The views of a scene show one set of named points, each view turned or mirrored, and shifted as a whole, with a little noise and some points left out.

Scene 1
View 1
<26>: [ 19   0  -4 -12 -12  -2  -9  -3  -1   6 -11  -1  -4  17  -7 -29   6  -1
  -3  -6   1]
<206>: [  1  -1   5   5  -4   1   6   5   1 -11 -18  11 -10  -8   8  -5   7 -21
  -1  -8  -5]
<263>: [  6 -19   1  -9  -3   7 -13   0  -5  -2 -14   1  -9  11  -4  -3   9   5
  -4   3  11]
<280>: [  7  -2   9  -8 -14  -3 -16   2   0   2  -3   1  -3  10 -10 -14   4  -2
   6   5  -3]
<188>: [  1  -3   0 -15  -8  10  -7  -1   1  -5 -13   4  -5   1 -10  -1   7  -9
   7  -2   2]
<30>: [ 26  -4 -15 -20 -11   3  -6  -8  -6  11 -15  -3   0  20  -7 -32  11  10
  -5 -12   9]
<267>: [  2   5   6   1 -13  -2   0   2  -1  -3  -7   9   0  -9   0  -5  10  -8
  10  -2 -10]
<74>: [ -7 -19  12   4  -4   4  -8   5  -6  -9  -9   8  -8  -7   3  15  11   1
   4   9   2]
<111>: [ -7 -13  12  21  -6  -5   6   6 -12  -8  -8  15  -1 -24  19  17  18   7
   8   4  -6]
<230>: [  7   0  -2  -6  -8   3   1  -1  -2  -2 -14   5  -3  -1  -1 -11  10  -6
   3  -7  -1]
<135>: [ -1  -5   5  -6 -11   4  -7   0  -3  -3  -7   6  -1  -5  -5   4  11   1
  10   4  -1]
<254>: [ -4  -6  17  -2  -9   0 -16   7   3  -9  -5   6 -10   2  -8   1   3 -14
   6  11  -4]
<86>: [ 12   0  -5 -22  -9   9 -10  -3   3   1 -15   0  -6  14 -15 -19   5 -10
   0  -7   5]
<204>: [  7 -22  -4  -6  -5   7  -6  -3 -13   2 -13   2  -3   4   2   1  16  20
  -2   0  13]
<73>: [ 15   9  -8 -18 -14   3  -3  -5   1   5 -12   1   0   8 -10 -24   8  -6
   5 -10  -2]
<65>: [ 10   1  -8  -8 -10   5   5  -4  -5   0 -15   7   1  -5   1  -9  14   1
   4 -11   0]
<168>: [ 10  -3   1  -6  -7   1  -5   1   0  -2 -13   4  -7   8  -3 -17   6  -9
  -2  -5   0]
<117>: [ 17  -9  -3 -15 -12   1 -16  -3  -5   8  -8  -3  -3  20 -10 -21   8  10
  -1   0   7]
<48>: [  4 -10   2 -10  -7   6  -9   0  -3  -2 -12   3  -6   5  -6  -3   9   0
   2   1   5]
View 2
<48>: [ -9   5   8   0   6   3   2  10  -1   9   6   5  -6  -6   3 -13  -9  10
   0  -2  -3]
<230>: [ -6   6   9   0   9  -1   3   9  -7  13   9   1 -13 -11   8  -7   1  11
  -7   4  -2]
<117>: [-10   8  11   7  11  -4  13  10 -12   8  -2  25 -12   1  -1 -13 -17  24
  -5   6  -4]
<206>: [-12   2  -2   0   7   1  -3   4   1  19  12  -9  -8 -21  11  -4  16   4
 -11   0   5]
<111>: [-17   9 -14 -12  14  -2  -7  18  11   4  17 -28  -1  -1  27 -17   1 -10
 -22 -11  -4]
<86>: [ -2   2  19   7   3   1   7   4 -12  15   2  18 -14 -13  -5  -6  -5  22
   5   7   1]
<168>: [-11   4   6   6   9  -2   6   6  -8  16   4  10 -12 -12   4  -7   1  16
  -7   5   3]
<280>: [ -9   2   2   3   5 -11   1   8  -9  11   2  10 -11  -3   1 -12 -13  24
  -5   0  12]
<73>: [  1   7  19   3   8  -5   7   7 -19  14   6  11 -22 -11   2  -2  -3  23
  -4  11   1]
<263>: [-16   5   4   5   8   6   7  10   3   9   1  15  -1  -4   0 -17 -11  10
  -1  -3  -7]
<267>: [ -5   4   1  -5   7  -9  -5   9  -7  11  12 -12 -14  -9  13  -8   0  12
 -11  -1   8]
<74>: [-17   3  -8  -4   5   2  -6  12  13   6   8  -9   5  -3   9 -20  -8   0
  -6 -12   0]
<26>: [ -8   7  12   9  12  -5  12   7 -16  15   0  22 -18  -8   2  -6  -5  25
  -8  11   1]
<65>: [ -3  10  14  -2  11   0   5  12  -9  10  11  -2 -15  -9  11  -5   1   9
  -9   6  -8]
<254>: [-13  -5  -8   1  -2  -7  -9   5   3  13   5  -2  -3  -8   1 -15  -7  14
  -1  -9  18]
<188>: [ -3   1  11  -1   1   2  -2   7  -2  11   7   1  -8 -11   0 -10  -6  11
   5  -2   2]
View 3
<230>: [  9   8  11   1   1  -3  -7  -2  -8   5  -2  16 -12 -11   6   6 -16   9
 -12   3   5]
<74>: [ -3  -3  13   8  -9   1  16   3 -22   5 -13  10 -10  -2   8   6 -13  -2
 -10 -20   9]
<48>: [  6   1   9   7  -3  -4   0  -3 -11   3  -8   9   0 -13   5   5 -17   3
 -13  -2   6]
<254>: [ -5  14  15   9 -11   8  12  10 -11  -2 -14   5  -9 -16  -1   2 -12   3
 -16 -10  -2]
<280>: [  3  14   1   5 -15  -1   2   1  -4   0  -5   9  -2 -22  -3   4 -16   5
 -21   3  -3]
<111>: [ -6   0   9  -3 -10  -2  19   2 -29  13   0  22 -35  10  12  15 -11   2
  -7 -27  13]
<188>: [  3   6  17   7   3   2   1   2 -10   3  -9   5  -3 -17   0   6 -16   6
 -14   0   8]
<73>: [ 13  14   5   1   1  -6 -15  -5   2   3   4  13  -3 -23  -1   6 -19  13
 -18  17   1]
<117>: [ 12   4  -8   7 -17 -11  -8  -9  -1   0  -3  13  12 -20   3   1 -21   3
 -19  10  -1]
<30>: [ 21   1  -7   3  -7 -17 -21 -15   4   2   2  17  12 -19   7   1 -23   7
 -16  20   1]
<26>: [ 15  12  -2   2 -11  -8 -15  -6   4  -1  -1  17   1 -20   4  -1 -19   8
 -17  15  -6]
<204>: [ 10 -12  -2   6 -11 -14   2 -13 -16   8  -5  15   5  -3  13   6 -19  -2
 -11  -7  12]
<86>: [ 13   9  10   7   2  -4 -14  -3   2  -1  -8   8   7 -24   1   0 -18   9
 -16  15   0]
<267>: [  0  15  11  -2  -3   2   4   4 -12   7   2  14 -23 -12  -1  12 -13  10
 -16  -4   5]
<263>: [  9  -5   5  10 -10  -7   0  -5 -10   0 -14  10   7 -10  11  -2 -17  -1
 -11  -4   3]
<135>: [  0   4   9   5  -5  -2   8   0 -16   7  -4   8  -7 -13   1  11 -15   5
 -15  -7  11]
View 4
<230>: [  0   2 -12   5  11   7  -6 -16  -2   7   2   2  -5   9  15 -15  -7  -3
   8   7 -14]
<74>: [ 11  -2   0   9   8  18   2  -9 -11 -12   9   0  -6  14  -3   3   4  -3
  11  -5  -4]
<73>: [ -2   2 -17  -1  10  -6  -8 -21   2  19   4   4  -2   7  24 -20 -15  -5
  -3  15 -18]
<263>: [ 10   4  -7  -7   8  13   0 -16  -4  -6  18  -4 -11  11  11  -9  -7  -3
  -7   3  -5]
<168>: [  2   3 -16   3   8   2 -11 -16   0   1   3   0  -6   5  18 -13  -9   0
  -4   6 -16]
<254>: [ 11  -5  -7   7   7  -2 -11  -6 -10  -5   1   7   0   8   0   9  -2  -4
  -4  -2  -9]
<267>: [  1  -4  -8  18   9   1  -6 -14  -4   7  -3   6   2  10   8  -6  -3  -3
  14   4 -17]
<204>: [  7   5  -1  -1   8  20  14 -23   0  -4  24  -8 -10  15  12 -15  -5  -3
   4   5  -3]
<26>: [  2   5 -17   0   6  -5  -7 -24   7   7  11  -2  -4   3  26 -19 -16   0
 -14  12 -17]
<135>: [  6  -3  -2   7   9   6   2 -14  -8   5   8   4  -1  14   4  -3  -2  -7
   8   4  -8]
<117>: [  7   4 -10  -5   6  -3   3 -26   6   6  22  -4  -5   7  22 -14 -15  -3
 -18  11 -10]
<206>: [ -1   1 -16  12  11  13 -18  -8  -7  -5 -11   3  -7   6  10 -10  -1   4
  16  -1 -17]
<30>: [ -1   9 -17  -9   8   1   2 -31  11  13  20  -6  -9   7  33 -30 -20  -1
 -13  18 -14]
<48>: [  6   1  -8  -2  10   9  -1 -15  -6   3  10   0  -6  12   9  -9  -6  -6
   1   5  -8]
<65>: [ -3   2 -11   6  12  10  -2 -20  -1  11   4   1  -5  12  17 -21  -7  -4
  14  10 -15]
<111>: [  4  -5   4  32   7  24   8 -14  -4 -14   2  -1  -1  14  -4  -2  10   3
  34  -7 -10]

In a view up to two points have been moved. Name them for each view, in the order of its rows, or write none.
view 1 -> <48>
view 2 -> <111>
view 3 -> <188>, <30>
view 4 -> none
